Each row is a point on a landscape with many peaks, with its height.
A climber steps from a point to the highest of its 2 nearest points, and stops where none of them is higher. Distance is the straight distance between rows; heights are no part of it.
<421> h=24.6: [ 18.4   9.8 -26.0  -7.1   7.0  43.2  -5.8  28.3  14.1  24.9  14.4  -2.8
  21.5  25.9  24.2 -17.0 -22.4 -26.8 -11.1  24.5 -14.2]
<585> h=21.9: [ -8.8  -7.8   5.3 -25.0  -3.4 -45.4  33.0 -27.6   8.5 -36.5  27.3   8.0
  17.2  20.4 -17.7  -1.5 -32.9   6.9  23.3  -1.6   1.2]
<516> h=34.8: [ 11.6  -3.6  -7.2  17.7  -1.9  42.5 -17.9 -16.9  20.3  16.8  -5.4   1.7
  12.3   5.9 -11.6  -5.7  -0.3   8.9  -4.1  -7.1  -5.9]
<573> h=31.6: [ -6.3 -10.0   4.0  -4.8 -19.1   1.9 -10.6  -7.0  29.9   3.8 -22.0   5.6
   1.6  12.7 -12.2  -5.9   4.9  -0.4  19.0  12.7   8.3]
<1044> h=49.8: [ -3.9 -10.8 -22.3 -18.1  22.4  27.9  -0.5  31.9  19.6  19.3  14.5  -6.0
   9.0  -3.5  25.2   2.2  -5.0 -23.6  -3.6  13.3 -30.1]
<360> h=36.9: [ 44.5  20.4 -29.4  -7.8  15.9  49.1  -4.9  -3.7 -26.3  25.6  34.5   0.7
  29.4  28.0  28.6   0.3 -20.5 -26.1 -22.8 -12.3  -4.4]
<3> h=52.9: [ -4.7  -2.8  24.3  33.8 -16.8  -4.9   7.0  19.6 -25.5   3.0 -24.2   7.2
 -29.0 -21.5  11.2 -14.1  20.6  18.8   1.5   8.4  10.4]
<1067> h=63.6: [-32.9   1.6   7.8  -4.3   4.6 -32.2  -2.1  28.4 -23.3  36.2 -15.6  -3.6
  -3.3  -3.1  -9.1 -11.5   1.8  27.9  11.0   8.3 -13.2]
<572> h=25.8: [ -5.7 -25.9  12.9 -23.1  -1.8   3.1  18.4 -35.4  17.7 -13.9  27.9  -0.4
   9.4   8.6 -28.8   4.3 -48.0  14.4  -0.4 -13.2 -21.7]
<634> h=34.2: [-34.1 -24.6   4.2 -45.0   7.6 -34.3   1.4  19.3  21.1   0.7   7.5 -34.0
 -19.4  -8.0  -3.3  10.7 -14.9 -14.0   1.0  13.5 -17.6]
<1169> h=33.6: [  1.4   5.5 -17.3  11.8  35.2  15.2   1.7  29.1  -1.4  10.6  18.4 -18.5
  -6.8 -41.9  37.1   3.0  -8.0 -15.6 -10.1   5.6 -46.5]
<480> h=20.3: [-10.0 -13.9   4.0 -24.0  -7.7 -50.6  19.8 -25.3  -1.1 -18.6  -2.0  13.2
  10.9  22.2 -27.5  -0.2 -10.3  11.9  28.6  -4.0  22.0]
<97> h=6.7: [-28.4  31.0  -0.6  -2.7 -22.5 -44.8 -15.7 -16.2 -15.6  -5.9 -18.1   9.5
 -11.1  28.4 -35.6 -11.2  36.5  28.2 -12.7  -6.2  43.3]
<193> h=36.2: [-26.6 -26.7   8.9 -46.6  14.5 -17.5  10.2   2.4  21.6 -15.8  22.8 -26.0
 -20.1 -11.1  -6.3  25.2 -23.0  -7.6  -3.5   0.2 -25.3]
<676> h=45.7: [ -3.2 -14.0  -7.7 -23.5  31.1  38.3 -15.7  23.3  28.6  13.4  18.4   0.8
  -6.6 -11.2   3.5   4.0  -7.3  -3.1 -27.5  -2.2 -60.3]
<754> h=56.8: [-28.0 -15.6  29.6  17.9 -10.7 -19.2   5.6  25.1 -29.6  12.6 -29.4   1.2
 -32.1 -15.7  12.3 -22.4  13.2  39.2  -5.0   6.4  -0.6]
<1354> h=25.6: [  8.9 -18.4  26.5   5.6  -1.6  -8.1   7.3  15.8  -0.4 -27.0 -31.0  27.4
 -17.9 -12.4  -3.6  10.9  45.1   1.8  13.4  10.8  28.1]
<1072> h=29.4: [ 15.6 -25.0   1.2 -19.5  -8.4   5.0  -8.1  -0.7  49.4 -27.0 -22.4  13.4
  11.2  16.1 -14.8   4.6  10.0 -22.2  18.5  14.1  19.1]
<1202> h=25.9: [ 30.7  21.6 -21.8  44.3  23.4  41.2 -12.0 -21.9  -5.0  16.5  12.7   7.7
  24.2  -5.7   3.8  -4.0  -4.4  10.3 -11.8 -26.7 -23.6]
<235> h=17.9: [-32.4 -26.7  22.4 -17.6 -12.0 -62.7  12.4  22.6 -14.0 -22.7 -12.4   2.4
 -13.0  -0.1 -10.6  -5.5   1.5  10.8  23.2  14.9   5.5]
<1285> h=27.9: [  5.4 -28.6  -2.1 -38.5  -8.4   0.8  -3.0  14.2  44.0 -14.5  -7.5   0.8
   6.8  16.4  -3.2   2.7   1.5 -31.1  13.2  13.2   2.2]
<414> h=4.0: [ 15.6  -6.1  36.0  35.2 -24.0  -0.7  -1.2   5.3  -9.4 -28.6 -38.8  17.0
 -17.0   1.7 -11.7  -7.3  32.5  15.6   0.4   1.3  35.7]
<1283> h=13.8: [ 24.4  44.2   6.5  43.9 -25.1  14.5   3.5  -8.9 -39.9 -12.8  -5.3   5.0
  -5.5   1.0   8.4   6.8  21.4 -18.5 -20.0   5.5  49.1]
<438> h=28.5: [-11.3 -22.5  17.6 -34.5  14.5  13.9  10.8 -24.0  13.6 -16.9  37.2  -4.6
  -8.9  -9.6 -25.4   5.8 -58.5  16.4 -20.9 -18.6 -43.1]
<319> h=33.8: [  2.1 -17.5  20.8   6.9 -16.5 -11.0  -4.2 -22.9  14.7 -11.5 -24.8   3.5
  -3.5   4.9 -23.1  -5.4  -3.3  15.6  15.0  -0.3   7.6]
<1120> h=33.3: [ 12.2  33.2 -19.6  14.3  10.3  34.5   2.0 -20.3 -10.5  19.7   1.2   1.3
  16.6   0.9  14.4  10.5  28.1   2.2 -16.4 -19.8  26.3]
<564> h=60.1: [-30.6 -10.2  23.2   3.8  -8.8 -29.5   0.3   9.2 -31.2  17.4 -26.1   1.5
 -18.4   2.5  -9.1 -22.9  -5.8  40.4   7.6  -3.0   7.4]
<598> h=39.3: [ -3.8 -24.0   8.7  -8.9   7.8   4.3   5.9 -24.5  13.3   9.3 -10.1  11.4
  -0.4  -0.4  -8.6   8.5  19.1  24.2  11.2 -22.9  11.5]
<571> h=15.0: [ 47.5  15.6 -18.3  40.0  -5.9  22.3 -10.1 -19.3 -13.8 -18.1  11.3   7.9
  20.9  -1.6  30.9  18.8   2.2 -42.3   3.3  -3.1  11.6]
<917> h=17.7: [-23.1 -18.4  23.3 -17.3  -9.3 -76.9  35.8  -4.1 -19.4 -49.7   3.9   4.1
 -10.3  10.2  -2.7 -12.4 -27.8  14.5  22.3   1.3  18.0]
<886> h=29.8: [ 19.9   5.5 -13.3  19.3  20.2   7.2  -2.9  18.3   4.1   0.1  24.0   3.4
 -10.4 -42.5  45.4   1.3   5.4 -23.7  -2.3  -4.5 -38.8]
<1083> h=39.4: [ 11.8   9.0 -12.3   9.4  10.8  21.0   7.8 -10.7  -5.7  18.3  -4.3  17.4
   5.4  -3.7  12.4  18.0  46.1   2.5   0.6  -8.6  24.1]
<1092> h=21.0: [ 26.9  -1.0  18.7  42.7   1.5  14.4 -10.2 -15.8   1.6 -32.2 -30.0  11.4
   6.1  -3.3   2.6  14.8  44.4   2.2   4.8  -9.4  28.9]
<853> h=47.7: [ 12.5  17.4 -24.0  -5.5  -6.4   2.9  13.7  27.5 -19.1  19.4   5.4  12.3
   6.9  15.0  34.5  14.9   9.6 -30.0   9.9  28.4  24.6]
<652> h=45.9: [ 34.9  17.3 -23.8  15.6  22.1  32.5  -4.9  16.5 -20.6  10.7  21.1  -8.2
  15.8 -20.0  32.1 -12.3 -25.2 -22.8  -3.8  -1.3 -50.4]
<725> h=45.4: [ 52.3   3.2 -31.0   2.0  13.1  41.5  -7.6  -6.7 -22.7   1.9  46.1   9.9
  37.6  21.0  36.5   1.6 -33.2 -40.4 -13.0 -15.8 -24.0]
<259> h=55.8: [-11.0 -13.0 -16.3 -35.0  19.1  23.5 -10.1  30.3  17.2  33.9  12.6   3.9
  16.7  22.2   1.8   1.7 -10.5  -1.6  -7.7  14.0 -23.4]
<791> h=34.1: [ 26.0  42.4 -34.6 -10.3  -3.0  26.4   3.3 -10.4 -27.0  24.6  27.4  -4.8
  21.8  13.9  19.6   8.4  -3.9 -34.0 -15.3  -4.2  37.7]
<828> h=28.4: [ 20.6  34.9 -28.9  -2.9   3.4  31.3  -2.5  25.8 -12.5  39.8  10.6 -15.6
  22.0  16.5  15.2 -20.7 -29.3 -17.6   4.4  17.2  -5.0]
<1127> h=16.6: [  5.7  21.6  -4.3  10.7 -17.1   7.0 -10.6 -16.1  18.1  -3.7 -23.3   5.1
  16.9  25.7 -16.6   3.8  32.6  -2.9   8.9   3.8  47.6]
<600> h=10.5: [ 50.5  26.7 -18.4  35.3  -4.0  19.5 -17.0 -46.5 -22.1 -11.7  20.6   0.5
  35.1   4.2  25.0  19.3  -5.9 -40.1 -13.5 -27.0  16.7]
<253> h=42.1: [ -4.0 -22.5  -4.5 -23.9   5.8   8.5   8.4 -13.3  23.5  24.5   4.8  16.2
  12.2  14.0 -24.5  12.6   8.0  21.2   2.4 -18.7   0.5]
<605> h=37.7: [-18.1  10.5   8.7   6.4  -5.6  -2.9  -4.6 -10.5 -19.8  24.0 -23.5   5.2
  -5.9   6.8 -15.3  -7.0  25.2  37.1  -2.3 -13.8  31.0]
<623> h=41.2: [  9.8 -12.4   1.1 -13.3  28.9  49.2 -30.3  11.0  36.5 -11.3  30.6  11.1
  -6.8   0.4  11.9   1.0 -12.3 -12.6 -40.7  -3.0 -58.8]
<507> h=41.3: [ 19.9  31.4 -25.6  -4.2 -15.9   7.3  10.9   5.8 -31.3  20.2  15.0   6.7
  15.4  18.8  23.4  15.6   5.6 -38.7  -6.3  13.1  46.1]
<292> h=11.1: [ 36.3  22.3 -26.4  21.8  -2.9  25.9  -1.3 -11.4 -24.1   8.5  14.6   7.7
  15.8   7.1  30.5   6.6  -3.8 -33.8   1.7  -0.1   4.8]
<1250> h=21.1: [-28.8  -3.6  -5.3 -23.8 -13.0 -57.0   4.0   2.8   9.2 -19.9  20.9 -24.2
  -0.3   9.4 -25.8 -15.7 -54.8  -3.4  18.4  13.2 -29.9]
<710> h=24.9: [-16.4 -25.4  10.1 -20.1  -8.0 -10.2   0.8   2.6  33.7 -12.1  -6.1 -16.6
 -19.6 -15.1  -4.0  -3.2 -11.3  -5.9   8.5   8.1 -13.9]
<716> h=7.9: [ 22.6  40.8 -12.5  33.3 -15.8  16.9  -2.9  -7.9 -40.1  13.0   2.0  -3.0
  -0.5  -5.8  14.6  -1.1  -2.5 -19.9  -3.3   2.4  16.6]
<581> h=46.7: [ 15.6  -9.4   0.8  37.1  13.7  17.3 -11.3 -13.5  13.1  -4.2  -0.9   6.2
  -7.2 -28.6  23.6 -14.5  11.7   6.4  -3.7 -14.8 -31.4]
<551> h=7.6: [-27.1  48.6  -3.5  17.7 -31.7 -28.2 -12.3   1.1 -25.1  -0.6 -20.6   9.7
 -10.6  18.6 -33.8 -21.4  37.8  17.4 -28.4   1.8  45.8]
<1357> h=26.4: [ -1.6 -23.5   3.6 -38.3  -8.5   5.2  -5.6   5.1  53.5 -16.9   1.3 -12.1
 -14.5  -1.2  -3.5  10.8  -4.1 -17.5   3.2  10.9 -14.4]
<1262> h=19.2: [-19.2  -5.0  -3.0 -20.8  -8.8 -77.9  23.9  -7.2 -20.3 -35.6   3.9  20.5
  12.5  28.8 -22.5   2.8  -7.6   7.1  36.3  -0.7  11.6]
<788> h=27.6: [-18.6 -33.2  39.8 -10.7  -8.9 -45.0  22.3 -12.5  -7.0 -42.5  -3.2 -11.5
 -36.5 -22.1   9.1  -6.7 -16.8  15.2  11.2  -8.9   9.4]
<305> h=27.8: [ 21.3  28.2 -23.4  32.8  13.3  50.3  -7.9 -21.2  -7.9  21.8   7.3   0.2
  21.8   2.0   1.5   6.6  14.1   5.3 -24.4 -31.3   3.2]
<141> h=56.3: [ 48.6  12.7 -26.6  13.7  18.0  25.5  -5.8  -5.3 -27.7   9.0  31.8   9.5
  27.5  -8.0  35.8  -4.6 -31.0 -34.7  -2.8 -12.9 -35.4]
<299> h=33.4: [ 28.6  32.0 -20.0  -3.5  18.6  27.4   8.4  25.0 -42.4  36.6   9.6 -15.7
  15.1  -2.8  28.7  -2.3 -31.9 -22.5   5.5   5.3 -19.6]
<1180> h=17.2: [ 16.0  21.3  12.5  49.1 -17.3  15.8   2.5  -5.5 -15.5 -20.1 -23.4   8.0
  -3.9   6.3  -1.2   6.2  38.9  -3.6  -4.0   3.4  44.0]
<693> h=31.3: [-13.6 -31.3  20.6 -44.6   8.0 -39.8  25.7  -9.9  16.9 -35.7   1.8   8.2
 -11.2 -10.1 -10.8  17.7  -0.5  -3.0  23.6   4.6  12.9]
<164> h=3.8: [  0.8  33.2  -3.8  29.4 -31.3  -6.9  -8.4   9.8 -11.1  -6.7 -17.3  11.0
  -6.0  16.1 -14.9  -5.9  25.8  -9.2  -1.2  23.5  44.9]
<1142> h=39.0: [ 17.0  17.2 -24.2   7.5  16.5  20.6  12.2  33.8 -22.0  20.5  12.1 -13.2
   4.3 -19.4  36.5   2.2 -20.8 -23.7   4.1  14.8 -42.4]
<704> h=40.8: [  2.7 -16.2  22.8  40.5   1.4   7.9 -18.6 -14.0  13.9 -14.1 -18.7  -2.3
 -16.8 -29.6  13.6 -21.7  11.5  14.4   0.6 -12.3 -19.9]
<1007> h=34.4: [ 17.6  12.4 -10.2   0.5  14.9  45.8 -12.6  25.7  10.2  26.9   1.2 -10.1
   8.8  -1.5  -3.1 -22.0 -23.8   2.9  -4.4   3.3 -47.5]
<133> h=7.0: [ 26.0  48.0 -11.7  29.8  -7.4  23.7 -12.5 -52.6 -36.8  -8.8  15.4 -19.3
  25.6  -1.8  17.8  14.9  -4.2 -30.1 -29.1 -29.8  30.4]
<284> h=19.0: [-31.9 -14.4  10.6 -12.7  -8.8 -36.7  -9.1  19.4   3.2   2.8  -8.6 -17.8
 -18.0 -13.7  -6.7 -18.0 -19.1   7.0  15.0  23.8 -17.9]
<700> h=30.1: [ 21.9  30.8 -33.4  -5.8   5.4  43.8  -1.2  -3.9 -10.9  30.0  18.4  -0.6
  26.7  15.8  16.0   4.7  -3.2 -17.3 -18.5  -7.5  10.7]
<327> h=31.0: [ -5.2 -19.9  12.2 -28.0  13.0   7.1   4.2 -27.3  23.2 -28.9  42.3 -23.1
 -28.5 -15.4 -20.1  14.6 -34.4   6.8 -22.7 -26.2 -45.8]
<1118> h=64.1: [-18.6  20.7 -10.9   3.0  -8.5 -19.8   3.7  33.8 -27.8  33.3 -11.6   8.0
  -7.8   5.7   1.4   6.7  23.7   7.0  10.7  26.5  16.5]
<921> h=4.2: [  9.3  66.5 -17.7  20.6  -3.3  32.2 -11.7 -40.7 -31.5   5.0  12.2 -23.3
  22.4  -3.7  10.3  -1.3  -5.7 -20.7 -37.2 -13.7  40.6]
<173> h=36.5: [  0.1 -38.7   9.0  -9.0  12.2   3.8   7.7 -30.4  25.7  -7.1  -3.2   8.0
  -5.8 -12.9  -7.0  11.4   2.2  14.9   3.6 -20.7 -20.4]
<1156> h=29.5: [ -2.8 -37.9  13.7 -27.0   3.6 -20.9  13.4 -11.2  16.6 -29.6 -21.3  18.4
  -4.3  -3.1 -18.7  14.7  21.2   0.3  29.0  -5.7  23.9]
<945> h=51.4: [ -4.8  49.6 -20.2   6.6 -10.0  -1.2   8.4   9.5 -34.3  20.6  -3.1   4.2
   0.3   4.6   9.3   9.6  26.1 -11.7 -15.5  13.6  50.3]
<1029> h=25.5: [-27.8 -13.1  29.5 -16.0   0.8 -59.4  34.6  -5.4  -8.1 -44.4  15.8 -29.0
 -35.3 -14.2   1.2  -4.0 -31.4  10.4   9.0   1.6   6.3]
<761> h=40.4: [ -9.8  28.2  -7.5  11.9  -4.7  10.7  -8.8 -14.7  -9.2  33.9  -9.5  -5.3
   1.7   6.8 -15.8 -12.4  14.5  21.2  -7.7  -8.8  27.0]
<20> h=30.5: [-20.9  -0.5  -1.6  -1.3  30.6   6.0   0.2  35.4  -5.0  18.8   4.7 -21.1
 -14.2 -34.5  24.7   7.1  -3.0  -9.0  -2.3  15.0 -39.1]
<561> h=22.3: [-28.3 -14.2 -10.6 -37.3  -6.6 -24.1  -5.1  15.7  18.5  -4.3  16.4 -22.0
   3.7  12.2 -30.6 -16.1 -52.8  -0.6   2.5  17.1 -39.3]
<176> h=32.5: [-43.4 -16.9   9.8 -21.8  17.9 -22.3  -1.5  37.7  12.8   8.9  -1.6 -38.4
 -24.0 -23.1   5.6  19.6  -1.2 -16.4   1.7  11.6 -24.2]
<13> h=36.3: [ 24.2   0.5 -13.5  11.2  29.8  50.7 -24.3  12.3  22.5  -7.0  32.9  18.2
  13.7 -15.3  13.1  -7.4  -9.9 -14.2 -29.1  -8.8 -60.5]
<607> h=25.0: [ 31.9  -6.7   5.1  39.2   1.8  27.5 -16.6 -17.5  32.9 -32.3 -23.0   7.2
  16.0   1.0   0.4  13.5  30.1 -12.0   5.9  -3.7  12.2]
<723> h=48.7: [ -4.3   3.5   6.6  17.4  -2.8   2.2   4.3  14.5 -19.6  23.4 -18.9  -0.7
 -10.8 -11.9  11.1  -7.5  13.5  13.2   8.5   9.3   5.2]
<1288> h=23.6: [ -5.0 -13.9  11.6 -24.4  -5.4 -22.9  33.9 -34.0  16.6 -20.3  13.8   2.8
   9.1  14.8 -24.8   1.2 -39.3  21.2  14.0 -15.6   2.8]
<1351> h=5.8: [-24.6  19.1  -1.7   7.2 -23.4 -42.4 -16.0   5.2 -30.5   8.7 -14.1  10.3
  -3.3  20.8 -26.6 -14.8  21.4  31.0   5.3   6.6  23.5]
<619> h=62.2: [-13.0  11.0 -17.6 -25.1  12.9  12.2  -4.3  26.2   4.0  49.9   6.0  -4.1
  22.0  20.8 -12.4  -6.2  -8.0  16.5  -0.4   2.3 -15.9]
<462> h=27.7: [  6.5 -28.6  14.0  -4.0   4.0  -4.6   2.0  -2.7  22.8 -24.7 -25.6  12.8
 -10.8 -16.9   0.5  13.5  25.1  -2.5  16.4   2.1  13.3]
<274> h=33.5: [-27.6 -27.6  17.2 -38.1  13.2 -43.1  30.9  -2.8  10.5 -27.0  25.6 -18.2
 -17.6 -13.3  -7.1  20.2 -21.9  -4.2  12.7  -3.2   1.8]
<738> h=24.3: [-14.2 -30.2  26.2   2.8  -9.7 -23.0  13.6  15.8  -9.8 -13.2 -23.8  16.9
 -28.8  -7.6   2.8   3.2  32.2  15.7  10.7   9.4  20.2]
<879> h=5.0: [-13.5  21.0   2.0  17.0 -32.2 -15.3  -9.7  10.4  -9.2  11.2 -20.7   2.2
  -6.9  16.0 -10.2 -15.4  18.5  11.5  12.6  16.9  26.3]
<318> h=5.9: [-12.9  12.1  23.5   4.3 -23.9 -42.6 -11.8 -16.8 -15.1 -25.2 -27.4  10.0
  -3.2  30.6 -43.4  -9.9  34.5  28.2  -7.7 -11.1  52.1]
<784> h=31.5: [ 28.6   0.1 -12.7  23.0  20.9  42.2 -17.1  -1.3  11.5   8.5  15.1   6.0
  16.5 -14.3   6.3 -10.7  -6.9   1.9 -15.8 -20.9 -49.0]
<326> h=11.0: [  1.5  53.2  12.4  36.5 -22.4   4.2   9.6   0.2 -40.0  -8.4  -2.3   2.0
 -14.2   1.5  -4.9  -9.4  31.0   4.0 -40.0   4.7  54.7]
<1075> h=23.3: [-14.4 -35.4  34.4  -5.7 -12.8 -41.9  13.0  11.1 -23.1 -14.0 -20.9  15.9
 -26.7   0.8  -1.3  -3.4  14.6  32.2   5.0 -10.1  24.3]
<622> h=38.6: [-24.3 -25.7   0.6 -49.7  19.4  -0.8  -3.6  17.4  33.2  -3.6  28.6 -27.1
 -24.0  -6.8  -3.1  26.6 -18.2 -13.8 -23.8 -10.8 -41.7]
<644> h=35.7: [ -6.8 -13.5  30.0  14.7 -12.6 -14.6   1.9 -16.2 -18.0   4.5 -27.7  11.0
 -20.7   1.8  -4.3  -7.9  28.0  34.3  -2.4 -21.9  24.4]
<47> h=30.6: [-26.2 -23.9   7.0  -9.7  16.5 -10.7   2.3  23.9   4.9  10.0  -3.6 -15.3
 -23.5 -28.2  13.5  10.4  10.2   3.7  -0.6   5.9 -25.1]
<110> h=49.7: [ -0.9 -26.6  -4.3 -39.5  21.6  31.8  -9.1  10.9  19.9  20.4  17.1  10.1
   4.7   0.9  -7.0  13.8 -15.9   4.2 -20.8 -10.2 -45.8]
<1295> h=18.1: [-48.2 -21.7  24.5 -12.4  -8.9 -61.9  -2.1  32.3  -8.8  -5.0  -8.9 -15.4
 -26.3 -12.9  -2.5  -2.3  -6.6   3.4  11.2  25.8  -9.5]
<706> h=19.1: [ 16.2  14.7 -15.9   8.8 -15.7  24.1  -5.7  -9.4  29.1   3.7 -13.3   5.5
  19.8  26.2   1.8  -5.0  13.3 -16.6   3.5  11.4  22.6]
<774> h=25.4: [  3.4 -13.8   8.0 -13.9 -20.0 -17.7  -1.5 -33.2  23.6 -23.5 -17.8   7.1
  26.6  26.2 -45.3   3.2   1.1   4.3  20.5  -2.7  34.1]
<423> h=54.9: [ 16.6   8.3 -11.2  31.3  16.2  25.3  -3.6  -4.4 -11.6  17.1   0.3   5.8
   2.6 -32.3  24.9 -16.6   8.4   8.7  -1.7 -10.1 -25.0]
<1170> h=20.0: [-29.1 -11.4  10.0 -15.7 -20.7 -57.0   4.8  -1.9  -2.2 -17.7  -3.2 -18.9
 -15.6  -1.0 -18.1 -20.3 -37.1   9.6  23.4  16.2 -14.8]
<1204> h=27.4: [ 18.7 -22.9  11.7  -9.0  -5.1   3.9  -8.1 -21.9  33.3 -30.6 -28.3   7.8
  14.8  11.6 -29.6  19.5  13.2  -3.5  22.6  -3.5  32.1]
<101> h=41.7: [-17.6 -12.5  -4.5 -37.2  27.7  23.6 -17.9  39.8  29.5   7.3  26.7 -31.8
 -12.6  -6.8   5.2  12.1 -17.2 -15.4 -28.0  -4.5 -57.6]
<1188> h=21.6: [ 16.4  -2.0 -17.3   0.6  -7.8  36.7  -7.8   9.9  27.2  14.5   2.5   5.5
  20.6  21.7   7.9 -12.0  -5.5 -18.4  -2.1  11.6   1.9]
<916> h=23.7: [ -1.0  -2.3  -4.9 -12.8 -18.4  -4.9 -14.5 -27.3  27.0   1.1  -3.7   2.7
  33.2  38.0 -39.9  -0.5  -5.4  13.8   8.6  -9.8  20.9]
<712> h=53.9: [ -8.5   7.7 -13.9  -3.9   5.6   8.1  10.4  41.7  -1.5  25.7   4.6  -0.8
   3.1  -5.6  30.1  11.7  11.3 -18.2   6.7  25.3   0.1]
<228> h=31.7: [ -9.1 -31.6  27.6  -8.8 -10.6 -23.0  10.3 -24.5   3.2 -13.2 -12.3  -5.9
 -12.3  -4.5 -11.4 -14.2 -18.9  21.2  15.5  -3.4   1.7]
<831> h=58.1: [-11.3  48.8 -24.0  -2.2 -10.5 -12.2   0.1  29.2 -34.9  32.2  -3.8   7.3
   1.0  20.1   6.6   2.8  18.9   1.6 -11.7  22.2  29.8]
<472> h=44.6: [  0.2  23.0 -10.4   6.3  -0.6   9.6  11.7   9.1 -23.1  21.5  -2.2  17.7
  -7.3   1.2  14.1  17.4  40.4   2.2  -2.7   7.1  33.1]
<777> h=23.5: [-16.5 -22.4   3.8 -31.9 -15.9 -17.7  -5.4   2.6  32.7  -5.4   4.3 -13.3
   0.9   7.0 -17.9 -10.1 -36.0  -4.7   7.9  14.4 -19.8]
<126> h=5.1: [ -1.9  -5.0  20.7  20.4 -28.6 -22.2  -2.4 -11.9  -8.3 -15.4 -32.9  11.7
  -8.4  14.9 -29.6  -7.7  24.1  18.2   9.2   4.8  40.9]
<26> h=33.7: [ -1.4 -35.6  10.0 -21.0  13.8   7.5   5.2 -22.7  36.5 -24.9  17.7  -3.3
 -12.3 -20.4  -5.1  17.3 -12.6   2.3 -11.7 -23.2 -40.8]
<346> h=45.5: [ 19.9  28.6 -10.8  22.5  24.3  29.3   1.1  -3.4 -36.2  35.3   2.2   1.1
   3.4 -17.4  13.2 -11.3   1.5  21.4   1.1 -14.3 -11.8]
<202> h=31.4: [ 22.2 -20.6   2.7  12.0   3.0  39.2 -18.6 -25.7  35.1  -5.6  -6.3   9.3
  19.1  13.8 -19.0   8.7  -3.6   1.4 -11.0 -13.6 -23.0]
<590> h=25.7: [ 33.0  -0.6 -14.8  34.3  21.9  10.4 -11.4  -2.0  19.8 -17.5  27.6  16.7
   0.4 -35.6  42.9  -1.3  14.4 -26.0  -0.5  -3.1 -32.5]
<593> h=23.4: [-35.3  -2.4  11.5 -21.8   7.1 -54.9  27.2   2.1   0.7 -35.8  33.1 -45.5
 -30.3 -12.3   0.2  -3.7 -52.9   0.6   7.3   9.2 -11.2]
<786> h=8.9: [-19.1  51.5   4.6  29.1 -23.9  -2.5 -13.0 -10.4 -20.5  -0.8 -13.7  -6.0
  -6.7   3.3 -22.7 -18.5  30.4  21.2 -28.3   3.4  49.2]
<1136> h=28.6: [ 23.3 -29.3   9.0  24.8   8.8  32.6 -15.0 -34.1  43.2 -25.3 -15.7   9.0
  17.3  -0.9 -11.4  14.9  14.6  -3.0  -0.5 -13.1  -4.7]
<111> h=39.2: [ 11.3  16.6 -12.6   8.2   2.7  38.4  -3.5  -1.4   4.6  33.3  -5.9  -6.1
  12.4  -4.2  -2.5 -11.3  -9.5   8.2  -1.1  -2.6 -22.3]
<249> h=29.6: [ -1.7 -40.2  42.0  -0.6 -10.2 -29.9  13.3 -22.9   0.8 -42.6 -23.5   2.6
 -20.6 -15.6  -7.7  -5.5  -1.8  15.8  16.5 -16.1  15.6]
<1259> h=45.3: [  0.5 -15.6  -9.6 -22.3  12.0  33.2  -3.2  -7.3  21.4  26.5   5.4   8.5
  15.1  13.4 -13.0  12.4  -6.9  13.2 -15.6 -16.1 -18.2]
<979> h=68.8: [-19.3   6.7  -9.7 -14.0  17.0  -7.1  -0.7  39.1 -10.7  53.3  -5.4  -8.9
  10.1  -0.9  -8.6  -3.2  -9.4  19.7  13.6  10.1 -19.0]
<281> h=44.4: [ -3.6  10.6 -11.6  11.3   3.9  15.4  -1.9  -2.9  -6.7  32.6  -8.4  -0.4
   5.4  -8.4  -2.2 -11.0  11.8  17.6   0.4   0.8   2.0]
<429> h=20.6: [ 36.6   5.0 -13.8  45.3   6.4  21.5  -5.1 -14.6   6.7 -20.0  10.6  23.2
  15.4 -22.0  33.2  10.3  15.4 -23.5   2.1  -2.2  -9.5]
<1055> h=59.8: [-31.8  13.4   2.4   6.4  -5.0 -19.7   0.8  57.9 -19.2  26.8  -9.2  -0.6
  -6.7  -5.2  10.9   1.2   4.7  -3.4  11.1  39.0  -2.3]
<1348> h=36.8: [ -3.8 -24.1  21.4  20.1 -10.3  -1.7  -1.0 -13.3  11.2 -10.6 -26.8  -2.7
 -23.2 -18.0   2.3 -12.3   7.8  13.1   7.7   0.5  -5.3]
<1287> h=18.5: [-32.0 -19.1   5.9 -18.4  -8.9 -80.9  16.2  11.5 -29.4 -23.9  -1.6  17.4
  -8.3  16.1  -9.9  -4.4 -13.0  16.5  27.2   5.4   4.7]

For each start below, name the point where the climber stops.
<284> | <1072>
<706> | <141>
<305> | <1118>
<235> | <110>
<1092> | <979>
<126> | <979>
<738> | <110>
<1075> | <979>
<879> | <979>
<438> | <110>
<176> | <110>
